Points on a hilly landscape, in no order, each with its height.
From any point a ball rolls to the lowest of the 2 points nearest to it. It stops when none of these is lower. Distance is the straight distance between rows; heights are no part of it.
Mim: [111 116 125 113 154 128 152 145 121 124  64 199 103 134 172 141 150  99
  52 122  88 163 134 130 127 132 132 135 148 130 140 118 167 108 148 107
  76 117  93 117  85 107 167  98 130 143 164 159 121 155 141 106 167  91
 120 100  89 129  91 145 154 104 161]  h=585
tadag: [152 143 108 170  97  99 131 137 193 119 126 126 156 127 138 138 154 125
  86 110 131 119 117 131 154 100 112 132 111 133 129 138 110 136 103 141
 144 141 122 155 133 160 145 119 116 100 160 129  90 169 142 137 136 141
 102 112 145 128 103 126 111 104  99]  h=545
giku: [109 171 149 102 114 145 171 174  95 151  76 166 134 138 102 134 155  79
  90 141 109 138 152 117 169 141 116 113 173 132 172 144 115 140 174  89
 150 132  87 103 154 116 121 146 179 136 179 116 126 124 122 135 104  79
 103 171 118 154  75 112 125 126 151]  h=216
mor: [137  94  96 110 160 147  69 116 139 140 152  88  90  99 163 112 116 207
 146 135 142 118 129 142 135 167 159  99 125 131  81 116 158 104 110 188
 145 127 138 115 140 152  90 104 129  84  93 144 153 116 158 103 144 118
 147  52 128 106 167 112 144 110  78]  h=311
bera: [140 141 148  79 119  92 134 100  52 143  68  70 102 106  99 113  99 141
 179 132 140 163 153 127 159 147 135 113 155 123 120 131 116  96 115 125
 185 138 154 142 170  89  67 151 115 126 117  98 173 122 123 123  97 150
 156 121  99 132 149  99 100 151  98]  h=639
sus: [159 132 149 129 177 194 115 129  88 173  89 155 138 144 175 144 108  88
 116 129 129 141 143  70 135 127 122 131 181 185 111 150 148 142 215 131
  81 138 101  82 122  75 133 136 179 123 134 144 151  83 107 111  84  98
 120  93  94 133  93 115 129 123 120]  h=468
Garo: [126 111 100 139 182 151  35 144  86  82 145 147 146 105  65 153  89 130
 133 122 163 131 167 148 139 131 107 113 129 133  46 163 147 112 152 149
 164 117 109  82  87 112 121 143 165 123 123 157  86  98  84 135  89 142
 106 105 130 166 183 119 125 160 140]  h=697
Kan: [158  99 113 176 148 161  81 150 154 113 137 176 184 123 146 127 127 115
  63 129 121 122 134 111 145  78  94 161 145 135 108 154 126 133 152 151
  89 121 111 106  80 117 162 100 143 101 157 161  90 145 106 152 118 124
  68  99 120 148 109 129 128 106 113]  h=419
rup: [170 156 119 163 116 101 138 115 186 124 110 137 141 142 147 157 140 117
 121 101 112 137 104 121 115 105 119 128 114 149 116 123  98 147  96 130
 131 143 117 192 116 123 157 144  93 121 126 114 112 150 137 121 127 162
 118  88 132 126 105 134 124 109 129]  h=503
pifa: [122 141 135 113  81  61 215 109 115  99 155  89 161 146 110  93 127 108
 167 111 166 113 119 140 116  98 123 177 114 127 169 113  78  92  63  87
 152 149 200 194 156 123  93 172  86 139  89  75 150 140 103 178 106 186
 159 215 169 118 161 156  98 189 153]  h=757
dun: [100  79  68 148 127 108  96 173 162 116 121 127 123 103 118 119 151 156
  65 145 129 118 136 182 159 140 130 138 128  87 107 147 155 127 112 143
 131 121 130 101 113 179 147  90 132 108 178 166  90 162 159 137 165  91
  73 105 146 126 137 135 139  97 122]  h=611
kov: [111  79 122 105 196 168  63 119  92 102 150 156 128 115  96 139  83 148
 129 139 128 133 141 112 117 121 125 141 127 115  79 138 160 119 159 158
 105  89  88  73  63 101 126 134 151 127  99 156 139 100  98 115 130 132
 154 114 102 153 177 123 148 143 152]  h=364
zimep: [121 154 126 118 118  69 158 142 129  95  99 148 137 113  36 108 152 112
  80 128 135 143 169 170 163 124 134 129 116  89 160 144 125 134  78 104
 166 113 117 128 128 143 151 117 114 118 165 140  87 178 137 150 133 129
  90 193 155 145 127 168 130 144 147]  h=141
Kita: [ 94 154 163  87 104 134 165 133  94 145 100 126 103 151 126 116 124 113
 142 140 114 128 113 111 115 157 118 108 130 130 192 125 138 132 154  99
 122 130 137 112 165 120  91 125 155 144 127 102 159 118 136 134 127 114
 165 177 112 131 112 108 140 139 133]  h=354
feda: [117 130 133 118 132 142 107  93 128 170 143  97  84 128 182 118 117 174
 162 119 124 141 108 125 106 164 148  88 120 139 116 107 159 107 136 160
 127 123 155 135 154 129 105 104 119 115  86 127 170 104 152  99 134 119
 155  77 117 100 148 112 139 124  88]  h=427
Nam: [106 148 132 128 126  96 164 158 129 105  96 184 169 104  59 115 164 120
  51 133 116 157 172 147 162 113 129 145 135  94 180 153 129 142 118  93
 142 118  77 109 111 137 168 110 128 137 180 143  94 184 133 150 149 109
 105 193 135 152 101 178 139 132 157]  h=57
lefi: [173 151 141 137 181 163  76  95 110 192 130 112  99  95 181 142 132 107
 216 138 134 154 157 108 130 153 155  90 157 142  58 102 127 125 167 168
 163 143 124 128 136  82 112 174 135 138 110 144 152  71 117  87  83 118
 116  26 117 122 128 109 113 140 106]  h=569
gotiz: [129 156 143 131 163 158 116  94 149 205 170 129  80 124 201 143 150 108
 222 139 104 140 111 109  86 162 152 100 128 136  76  74 129 139 160 145
 128 139 114 135 136 103 127 153 134 149 103 147 151  87 136  72 112 114
 121  47 101 105 126 117 125 155 130]  h=504
Lok: [107 143 141 128  98 136 122 115 145 140 148 112 115 137 135 124 139 121
 179 142 121 110 113 126 116 135 121 125 105 118 125 116 127 135 126 137
 137 137 144 127 137 138 109 148 144 135 131 122 130 101 129 129 130 126
 117 126 126 125 140  94 123 122 118]  h=641
ligum: [139 111 134 153 141 202  93 126 167 171 211 134 135 132 218 120 132 153
 136 122 130  97  79 100  82 130 127 123 111 155 105 117 135 144 177 174
  67 124 142 100 122 147 148 108 141 107 101 152 135 118 145 124 135 106
  90  80 123  96 108 115 137 106  79]  h=506
rutig: [ 88 109 148 110  71 117 138 134 144 105 206 123 148 141  93 107 140 120
 180 152 128  70 109 139  89 126 106 161  67  82 163 126 108 139 126  96
 118 125 147  95 130 162 107 135 147 190 124 110 134 100 118 174 136 131
 146 207 142 136 154 131 136 151 173]  h=142
vil: [155 118 116 146 138  55 180 105 150  93 105 137 123 135 144 166 123 128
  96  85 121 151 127 147  78 128 147 156  85 117 161 102 112 120  70 113
 111 129 114 197 104 131 173 110  38 152  86 110 124 174 131 127 169 165
 181 130 155 111 123 182 151 111 167]  h=570
bifa: [104  92 114 109 140  92 127 142 145  99  94 162 117 134 128 120 152  98
  85 136  94 150 142 148 112 140 136 153 112  84 122 109 148 123 127 104
  90 114 104 111  75 128 183 122 113 151 178 146  99 167 141 123 176 109
 112 116  97 131 125 150 143 119 169]  h=621
zoni: [177 112 132 151 164 179  99 119 165 170 158 140 118 132 213 124 111 162
 117 121 124 115  91 105  91 130 127 114 126 174  93 113 133 151 137 174
  78 120 140 145 108 126 152  95 114 101  96 131 146 132 147 115 144 133
 129  56 135 107 112 117 146  94  66]  h=474
dedo: [134 113 131 165  98 168 104 156 184 153 199 138 162 138 187 122 147 126
 113 123 113  89  81 109 103 113 106 146 103 129 144 131 120 149 172 135
  78 139 131 103 126 159 150 107 151 135 143 134 110 126 143 147 140 113
  82 121 113 118  96 101 117  99 111]  h=397
fozu: [156 121 124 161 154 158 115 159 140 137  90 173 156 127 161 141 133  90
  66 120 124 136 145  97 159  98 123 135 172 155 107 152 135 123 171 140
 105 132 102 124 117 109 160 118 166  96 171 152 108 126 118 119 112 104
  73  89 110 141  97 120 126 102 115]  h=349
Sukot: [172 161 174 163 124 168 158 118 146 132  96 167 158 145 168 136 128  94
  70  95 108 131 113  43 149  78 113 135 158 198 180 150 119 156 159  97
  92 137  93 146 153 118 150 128 114 130 146  97 134 133 120 137 112 149
 133 134 107 138  57 145 110  90 135]  h=305
Sipip: [124 183 177 128 128 161 141  91 141 203 171 121  91 148 193 131 147 106
 215 131 112 148  89  92  53 150 136  87 111 150 118  86 122 150 186 128
 113 141 145 147 154 116 133 153 125 168 101 118 154  84 136  82 124 115
 141  85  99  96 111 116 125 153 132]  h=428
tipaz: [162 151 109 152 126  63 156 118 165 110  92 146 124 135 137 168 139 127
 111 103 115 149 114 157 105 128 132 134  97 120 127 107 103 142  59 116
 134 136 109 220 118 122 165 135  60 140 121 110 106 168 141 120 155 159
 143 107 136 112 113 150 139 119 158]  h=540
vik: [122 150 122 136  90 150 122 159 178 168 151  96 122 147 167 110 159 130
 123 128 132 100  86 141 148 142 138 103 127 136 141 132 134 132 161 148
 126 152 148 112 182 171 102 112 170 123 154 125 120 104 170 125 134  77
  77 118 135 110  95  85 119  93  84]  h=154
pavoz: [123 156 160  96  84  83 219 110  94 103 115 100 158 153 101 100 120  94
 169 119 134 120 140 100 125 111 105 159 128 124 172 123  73 119  87  71
 159 154 180 182 163  96  96 179  93 142 103  56 158 145  99 170  98 179
 161 225 136 127 139 145  96 190 169]  h=776
tif: [142 114 102 144 132 146  86 142 143 103 114 107 151 132 100 118  95 184
  82 131 166 116 141 145 181 110 113 137 145 139 105 168 124 114  96 177
 145 130 141 116 129 156 116  71 126  64 123 155 111 140 112 150  94 139
 133 110 155 148 145 119 126 103  65]  h=785
robom: [105 128 122  97  83  91 160 100  99 106 186  73 123 126  77 121 140 130
 218 151 149 100 108 177 131 143 150 139  96  94 114 111 106 107  60 110
 172 139 176 162 139 137  85 173 120 140 106 111 135 113 125 129 124 167
 136 177 153 127 178 123 103 165 137]  h=708
baz: [ 98 175 155 111 128 122 191 168 109 121  76 182 151 114  87 129 167 108
  43 132  95 144 169 126 169 121 139 141 172 118 206 147 121 139 140  83
 139 121  72 115 141 138 144 126 140 134 182 128 122 166 114 139 140  89
 117 203 133 145  71 158 138 120 156]  h=139
foze: [139 165 156 118 111 172 136 142 128 172 118 127 128 149 153 129 162  64
 159 145 127 123 120  95 140 146 133  97 159 145 130 126 113 146 193 116
 134 148 123 113 175 111  96 172 187 148 185 100 134  77 138 120  86  84
  88 132  99 140  78  71  86 129 114]  h=361
Bigi: [152  86  63 135 151 111  82 130 166 121 110  94  97 113 148 136 112 195
 114 135 149 126 136 171 142 159 152 113 124 133  76 116 147 124  63 181
 140 123 144 147 133 160 113  98  99  72 116 136 131 156 166 117 150 130
 143  51 151 110 154 121 147 104 101]  h=195
Zira: [114 101 100 102 126  82 114 127 123  82 136 145 117 119  36 128 120 103
 145 145 124 129 149 183 116 143 130 127 106  74  98 113 142 131  86 102
 143 117 115 131  93 121 157 139 115 149 141 150  94 159 127 132 150 146
 115 147 134 143 170 146 142 148 185]  h=654
Kazas: [107 138 160 114  68  95 190 134 138 105 154 118 152 160 116  98 141 104
 156 126 127  97 116 112  96 122 107 155  88 101 202 119  93 135 126  83
 124 143 155 120 154 140 105 152 131 177 120  81 140 123 122 167 135 139
 159 227 144 142 138 134 125 157 167]  h=276
Nub: [115 131 110 127  88  95 130 116 144 109 167  89 120 128  95 120 140 134
 185 138 138 102 108 166 131 131 122 139  89 105 106 125 120 129  74 129
 163 149 160 146 129 148 110 152 117 128 128 125 106 129 144 129 128 155
 115 139 149 121 166 115 112 136 132]  h=680
fefu: [152 103 130 144 196 205 119 151  74 146  73 181 134 144 182 146 108 102
  64 106 110 140 136  73 154 111 125 148 188 195 125 147 157 133 198 130
  59 122  89  84  80  66 167 105 155 127 127 166 142 115 110 110 114 100
 129  97  96 143 101 139 142 104 127]  h=514
duku: [128 174 156 124  93 155 153 133 151 181 112 111 108 151 170 124 155 106
 122 127 119 139  99 105 145 139 145  78 147 149 158 126 129 126 175 118
 135 146 147 136 185 137  94 124 167 137 152 109 142  99 161 120 128  80
  97 126 113 127  81  84 109 107  93]  h=275
sofi: [156 187 155 161 114 137 180 130 161 131 105 130 162 137 169 134 147 119
  58  92 117 132 115  75 176  67 132 126 153 182 201 153 104 134 117 107
 130 135 102 176 166 150 136 104 117 105 154 102 120 165 124 132 124 147
 127 154 127 132  66 144 101  97 110]  h=371
mabu: [140  80 111 110 131  41 189 103 121  57 124 128 128 119 103 124 110 123
 109  87 140 142 137 164  83 129 170 168  86  91 169  96 127 110  69 101
 101 106 117 200 100 115 161 111  49 153  91 113 125 167 117 134 180 171
 184 186 165 107 128 189 165 130 188]  h=595
tupum: [119  99 105 137 220 193  52 127 101 122 175 158 132  99 131 151  99 116
 147 136 138 125 161 113 120 119 124 153 140 123  38 120 142 134 174 160
 109 106  90  68  48  91 137 167 160 137 108 169 128  86  83 110  96 129
 114  69 112 138 177 120 136 168 146]  h=253
lotu: [110  78  88 145 119 140  59 168 153 112 158 144 139 112 119 125 140 133
  94 156 124 112 132 167 139 119 117 141 117  88  97 148 147 132 133 144
 112 110 122  78  97 158 148 104 157 134 167 170  81 142 140 159 148  91
  62 110 132 132 153 121 139 111 133]  h=638
vogut: [127  47 103 121 168 159  68 121 113  79 152 144 133 124 113 125  84 183
  83 134 129 127 140 145 135 125 136 135 129 103  97 147 169 106 125 166
  95  96 109  81  75 142 139  81 131 113 113 170 128 126 111 140 158 128
 133 120 127 144 176 136 158 117 127]  h=450
roni: [124 152 117 143 126 148 144 189 130 128  86 164 157 113 112 135 163  99
  57 133 123 138 151 125 182 107 136 134 172 134 142 151 124 126 165 108
 143 132  92 114 133 126 147 118 173 108 198 135 102 148 124 125 117  83
  65 135 128 146  79 121 119 102 130]  h=283
Benid: [161 156 159 124 185 176  90  79  62 185 113 114 112  99 163 146  97 133
 218 136 122 163 161  77 117 150 134 112 173 166  69 111 123 133 183 151
 147 134 107 114 132  65 104 174 127 144  84 129 185  83  97  87  85 133
 155  53  94 126 121 119 104 155 111]  h=608
Nake: [109  99 102 117 144  92 106 149 134  83 118 177 119 130  68 135 153  87
 124 150 103 145 151 170 120 131 126 128 106  74  92 117 143 128 111 105
 124 115 105 103  71 121 179 134 125 168 178 157  80 171 132 126 151 123
  83 127 107 150 152 151 129 143 184]  h=649
Tozib: [151  82  93 160 213 180  57 120 147 175 176 143 103  98 196 149 134 140
 175 130 131 110 146 133 109 140 155 121 138 129  24  85 129 124 136 188
 128 127 115 132  83 108 148 159 120  99 111 164 136 100 126  85 122 113
 107   4 136 100 151 117 130 141 111]  h=256
Kuval: [ 77  77 132  95  90 122 103 123 130 108 194 133 135 127  70 125 120 128
 151 170 116  90 121 154  99 126 103 148  82  64 143 146 134 150 136  96
 112 100 114  67 117 163 108 116 156 181 134 134 132 110 112 179 139 128
 134 204 130 151 171 128 141 147 191]  h=270
Zep: [125 138 136 133 116 137 125 146 124 102  97 157 173 134  80 116 109 125
  76 130 133 134 162 108 165  92  99 140 154 143 152 169 133 130 119 135
 142 124 108 113 123 125 134 111 134 104 136 136 104 143 112 157 111 141
 115 164 131 159 123 131 131 119 121]  h=531
kuf: [119  98 100 117 141 156 100 134 102 110 120  84 125 114 115 110  91 199
  88 137 165 111 141 155 175 145 137 118 157 132 118 155 168  95 122 173
 139 118 139  96 145 162  81  73 150  80 117 156 136 121 137 136 113 110
 144 107 146 128 161 105 150  95  76]  h=804
tiku: [112 158 176 134 130 167 138 103 139 178 187 141 112 151 190 133 125 120
 185 124 119 119  80  86  39 128 117 105  95 157 141  91 137 152 190 131
  80 131 132 124 125 124 152 141 125 156  75 123 163  96 127  94 132 130
 167 126  98 111 115 136 142 157 129]  h=334
vupa: [116  35  99 114 135 113  95 118 125  55 161 133 141 110  79 126  96 169
  73 146 126 129 149 154 131 120 124 160 112  82 136 162 156 117 104 134
  91  88 123 102  77 162 145  70 107 131 124 165 108 140 128 159 170 124
 138 166 143 141 167 173 159 117 144]  h=442
kepid: [ 98  75 134 110 110 108 125 135 123  95 153 145 135 131  98 112 120 135
  93 142 107 133 140 148 109 124 130 144 103  85 166 142 161 123 130 108
  94  97 121  90 100 151 141  87 139 153 130 143 124 132 127 161 159 117
 144 182 134 139 146 147 159 111 159]  h=378
mozat: [136 167 186 149 110 185 156 109 131 179 154 145 124 163 205 123 125 105
 143  99 117 118  73  60  70 114 113  99 123 192 178 127 133 164 210 101
  72 136 151 135 155 113 152 125 129 169  89 108 159 117 133 119 141 134
 164 152 100 125  92 138 128 134 129]  h=194
Zim: [144  90  91 138 224 180  47 124 113 138 156 138 114  85 142 151 121 138
 159 129 138 121 164 139 125 138 144 129 146 131  26 102 148 113 140 176
 137 114 106 101  67  99 139 168 142 120 113 173 119  98 107  85 118 125
 115  36 126 127 173 122 131 146 137]  h=121
kal: [111 165 156  92  95 115 167  98  98 152 144  79 111 146 138 125 132 128
 235 138 124 125 104 124 101 150 133 113 119 109 132  94  90 120 118 101
 155 147 168 158 161 112  77 188 115 159 106  84 167 100 117 124 118 133
 151 150 117 112 150 103 100 173 123]  h=521
Rul: [127 153 144 125 109  99 155  87 138 149 148  85  81 141 173 141 123 161
 185 112 120 139  81 131  78 145 148 109 102 131 135  90 122 104 103 127
 135 139 178 182 155 136 107 144  91 141  81 104 157 105 141 106 151 147
 163  97 134  89 153 120 142 136 111]  h=524
riso: [124 138  84 139 123  29 155 138 136  98 120 117 130 107  45 108 175 123
  89 131 163 144 152 201 153 137 160 131 101  78 142 142 124 154  52 123
 167 115 140 139 139 166 173 101  96 109 171 135  72 201 166 142 147 135
  97 181 172 117 130 193 133 153 132]  h=202
podis: [110 154 152  92 113 108 158  86  95 145 176  84 100 114 125 142 131 143
 245 143 115 125 104 147  74 153 154 119 108 105 117  72 116  99  98 104
 166 131 146 170 136 112  97 186 104 155  77  96 176  92 105  96 136 146
 177 142 132  96 160 115 115 178 162]  h=571
bul: [118 116  84 169 108  96 131 161 185 116 108 116 147 113 128 128 162 167
  48 141 127 127 131 158 170 116 136 130 125 106 147 158 136 139  98 137
 137 130 122 125 134 189 154  79 121  94 165 146  87 190 162 142 172 108
  99 127 167 116  96 153 133  98 103]  h=584
gemo: [119 131 137 130 123 121 137 126 149 150 123 156 104 140 157 129 140 104
 130 125 100 141 115 115 100 132 113 121 106 129 131 115 146 126 147 121
 101 128 114 120 108 115 140 130 146 150 135 134 131 124 133 112 145 134
 126 110 112 126 113 112 142 117 143]  h=683
mezig: [156 145 124 145 132 137  87 132 121 107  93  86 144 124  80 115  92 160
 133 128 177 121 150 145 180 113 106 116 150 149  93 163 103 116 108 179
 176 148 154 132 159 126  99 115 129  73 127 139 108 124 105 139  67 160
 133 110 135 140 141 106 102 127  62]  h=764
Didav: [148 138 103 139 132 103  83 136 116 102 112 125 139 112  43 133 111 139
 152 132 166 141 162 160 153 124 107 113 130 127  75 153 117 124  79 156
 181 142 134 137 130 113 132 132 116  92 120 136 103 139 111 126  87 169
 123 119 136 146 158 128 115 142 103]  h=743
naz: [104 135 139 151  69 144 137 167 171 145 166 133 157 137 152 116 171 126
  90 126 122  90  86 126 129 110 119 131 110 126 183 137 123 139 166 110
 107 135 131 100 149 181 127 110 159 141 173 121 115 121 148 147 140  94
  79 158 124 124  75 109 121 101 113]  h=292
ligu: [133 135  76 150  90  62 167 135 186 121 126  62 122 133 165 137 152 156
 127 106 145 116  94 176 120 130 141 143  91 119 143 134 106 130  71 133
 154 140 183 176 150 183 130 116  94 108 127 102 115 153 169 131 168 133
 132 132 190  93 137 136 120 130  97]  h=351
Sefet: [120 101  74 151 158 133  51 157 129  90 144 147 130 113  75 136 130 130
 101 143 146 127 151 166 147 117 114 122 118 114  49 149 152 120 125 156
 154 117 126  93  94 121 154 126 148 122 150 176  68 135 123 148 119 114
  73  94 137 155 171 129 134 135 137]  h=670
dol: [106 117 135  96 122 104 140  86 123 132 172 103  77 121 129 134 117 149
 197 130 122 135 120 154  88 154 155 127  87 104 122  78 142 106 104 120
 136 118 136 155 120 132 112 144 111 141  91 121 155 102 130  94 153 147
 166 118 135 101 160 129 142 146 152]  h=583
fiz: [122 162 138  87 147  80 151 120  60 126  31 111 109 111  79 116 118 130
 121 124 129 165 159 133 171 163 140 105 157 128 151 132 136 102 118 112
 175 127 124 131 160 100  99 129 132 120 138 113 146 141 126 118 114 120
 142 134 121 142 125 109 123 125 111]  h=602
nobo: [152  94  57 157 135  85 102 151 179 106 106 124 123 126 139 153 138 168
  79 129 142 133 138 174 129 135 132 123 105 111  94 127 124 141  61 166
 131 132 133 171 120 161 159 108  85  74 141 134 102 192 174 123 158 141
 128  76 157 107 131 145 139 110 116]  h=280
nolil: [135 154 170 110 155 181 110  97  73 170  97 118 111 122 144 127  96 129
 183 136 130 152 140  69 120 146 129 103 153 170 110 130 132 131 196 149
 132 131 118  98 159  89  92 155 146 135  98 113 170  80 110 106  87 121
 160 102  87 127 133 103 116 141 100]  h=644
Loza: [142 149 142 101 147 123 101  86  69 146  65  97  95 106 133 134  95 152
 174 121 133 164 148 113 139 150 139 105 160 140 111 122 135 102 134 156
 169 129 134 136 157  82  76 130 114 120 105 118 171 103 121 100 113 143
 166  78  96 134 149 105 122 134  96]  h=672
von: [ 91 106 116 102 116 120 120 124  96 127 119  86 102 111  88  94 108 170
 118 135 149 126 132 166 162 147 139 118 135 116 139 138 160  94 125 138
 148 118 142  93 152 162  82 103 154 106 120 137 154  99 142 129 131 104
 147 142 137 134 160 105 146  98 101]  h=822
kikap: [125 101 121 122 116  62 163  99 130  95 168  95 102 125 112 145 113 139
 173 111 127 125 108 162  78 146 154 151  86 106 140  91 121  97  84  99
 128 118 151 181 111 125 133 141  79 150  81 100 137 111 114 112 155 167
 180 149 153  91 154 144 141 147 166]  h=620
zofin: [150 142 149 129 133 188 120 149 122 166 109 163 139 144 151 138 130  70
 130 144 138 123 129  73 135 124 127 119 172 168 122 150 123 147 220 125
 113 142 111  86 150  97 106 160 192 128 176 119 132  77 125 121  82  84
  98 119 100 138  83  99 112 120 130]  h=417
zore: [ 95 148 157  88 107 159 154 163  82 148  84 146 122 146  99 119 124 100
 128 151 115 118 144 100 141 151 113 111 158 138 183 129 127 141 181  92
 140 127 115  78 165 116  90 142 176 155 154 103 155 106 126 133 103  80
 145 181 111 148  99  99 129 127 138]  h=282
bimu: [100 111 141  86  87  95 184 106  89 103 190  80 131 143  89 102 107 115
 219 144 160  98 112 137 104 128 126 153 122  99 139 106 100  94  82  84
 152 126 177 173 145 121  81 181 115 140  75  82 176 103  96 144 108 182
 170 212 140 111 175 129  99 193 162]  h=733
mep: [143 149 149 152 115 159 123 137 137 135  99 118 161 143 127 125 112 147
  98 123 137 119 121  93 167  91 117 122 156 165 154 158 121 140 137 150
 131 137 133 135 142 123 118 110 141  88 138 117 114 130 124 148  94 139
 122 132 130 142  97 105 113  91  87]  h=487
soz: [112 104  69 139  96  44 130 139 173 105 130  85 116 114  87 129 164 148
 110 135 152 117 124 198 132 150 138 140  83  85 116 139 133 141  58 126
 156 132 158 143 136 189 150 108  98 109 163 138  82 170 175 139 166 131
 120 133 192 105 144 159 123 128 124]  h=268
Makem: [157  78  97 157 179 160  80 125 173 149 180 131 112 116 193 142 115 180
 133 134 120 114 106 135 101 141 136 128 124 135  50 101 117 138 105 181
  96 127 132 127  84 137 157 127 105  92 105 149 125 142 145 102 149 131
 122  35 148  95 146 129 137 107 111]  h=381
nom: [116 160 140 114 118 105 169 135  93 121  60 118 132 119  98 111 124 147
  72 121 140 148 145 146 179 112 136 118 157 137 180 152 140 118  87 126
 154 129 125 136 150 140 114 101 131  98 142 129 132 154 134 133 124 122
 137 163 146 133 107 137 129 105  94]  h=572
nokif: [154 156 179 138 118 157 162 119 129 132 110 171 157 155 149 129 122  81
 121 107  92 124 130  50 124  91  78 153 142 177 176 134 100 178 155 108
  99 142 104 128 131 105 140 151 120 150 124  93 131 134 117 144 109 156
 153 163 102 143  88 135 114 119 156]  h=225
Sepi: [140 122 127 133 195 161 124 148 100 101  43 192 126 142 166 151 122  92
  49 107 109 161 149  96 149 117 123 162 174 166 120 137 150 122 142 123
  74 118  76 118  70  67 187 106 120 129 136 172 129 151 117 109 148 104
 122  98  85 153  96 160 139  98 150]  h=550
Fesu: [142 173 183 127 113 159 178 108 117 143 114 143 147 164 138 147 113  76
 189 125 103 125 113  53 101 109  83 146 151 177 155 110  86 183 151  97
 110 140 113 142 139  84 125 193 113 165 103  70 158 114 102 133 103 171
 183 159 102 128 102 132 106 159 175]  h=112
Novu: [108 155 161  84  92  85 204 104  91 136 101  86  88 150 142 101 137 125
 166 114 123 148 102 135 101 155 138 114 108 118 174 108 115 109 112  85
 146 133 181 152 179 129  85 145 122 155 102  80 166 116 126 135 134 132
 168 176 126 116 139 119 123 158 122]  h=448
zofer: [121  86 122 109 105  65 154 111 122  69 163 119 143 115  65 110 110 119
 137 117 125 121 143 153 112 128 140 163  87  84 146 121 120 116  77  95
 120 106 145 162 110 132 132 122  92 150 102 116 127 141 109 151 146 174
 158 201 157 128 160 169 159 150 189]  h=623
fovu: [132 134 171 140 106 196 142 126 116 170 141 157 129 161 179 126 127 118
  95 109 114 112  91  63 116 115 114  90 151 193 193 134 143 146 196 106
  71 121 135 113 154 122 154  89 151 146 110 128 153 126 136 127 133 111
 141 154  98 139  79 132 138  95 113]  h=310
Migod: [ 96 141 131 157  63 123 155 175 160 129 146 128 176 115 129 116 164 144
  61 122 124 105 121 133 176 101 127 144 130 114 216 150 117 131 138 103
 123 134 125 108 147 198 124  99 143 129 160 125 114 152 147 160 144  85
  96 196 158 129  88 129 125  93 112]  h=365
Tur: [167 185 158 142 103 122 164 119 154 132  78 110 151 151 154 122 124 127
 107 105 132 135 119  93 163  97 115 111 146 164 159 153  85 136 110 132
 145 147 140 181 158 135 109 129 111  96 134 102 119 137 123 141 102 160
 133 134 119 132  93 118  96 111  84]  h=434
dosiv: [126 130 104 135 151 139  65 131  93  92 169 123 132 111  29 143  99 137
 183 146 161 124 156 162 141 127 111 113 130 110  54 144 130 120  97 148
 180 124 127 118 113  98 117 152 127 125 103 151  93 104  92 121  88 158
 121 117 137 166 192 125 116 160 142]  h=722

Where does a ball stop that starts at each point below?
lefi | mozat
Garo | rup
pifa | Lok
Loza | Fesu
ligu | Nam
Nake | vik
mep | Fesu
Zira | rup
sus | vik
kuf | rup

Call two points neighbours if one is among the 2 nearest of the other. Go from one point of each pair to the other, from neighbour to neighbour, staying as low as possible. Name the highest point that can't be avoided.
rutig / Zim | vogut
rup / vik | bul
vik / Zim | ligum
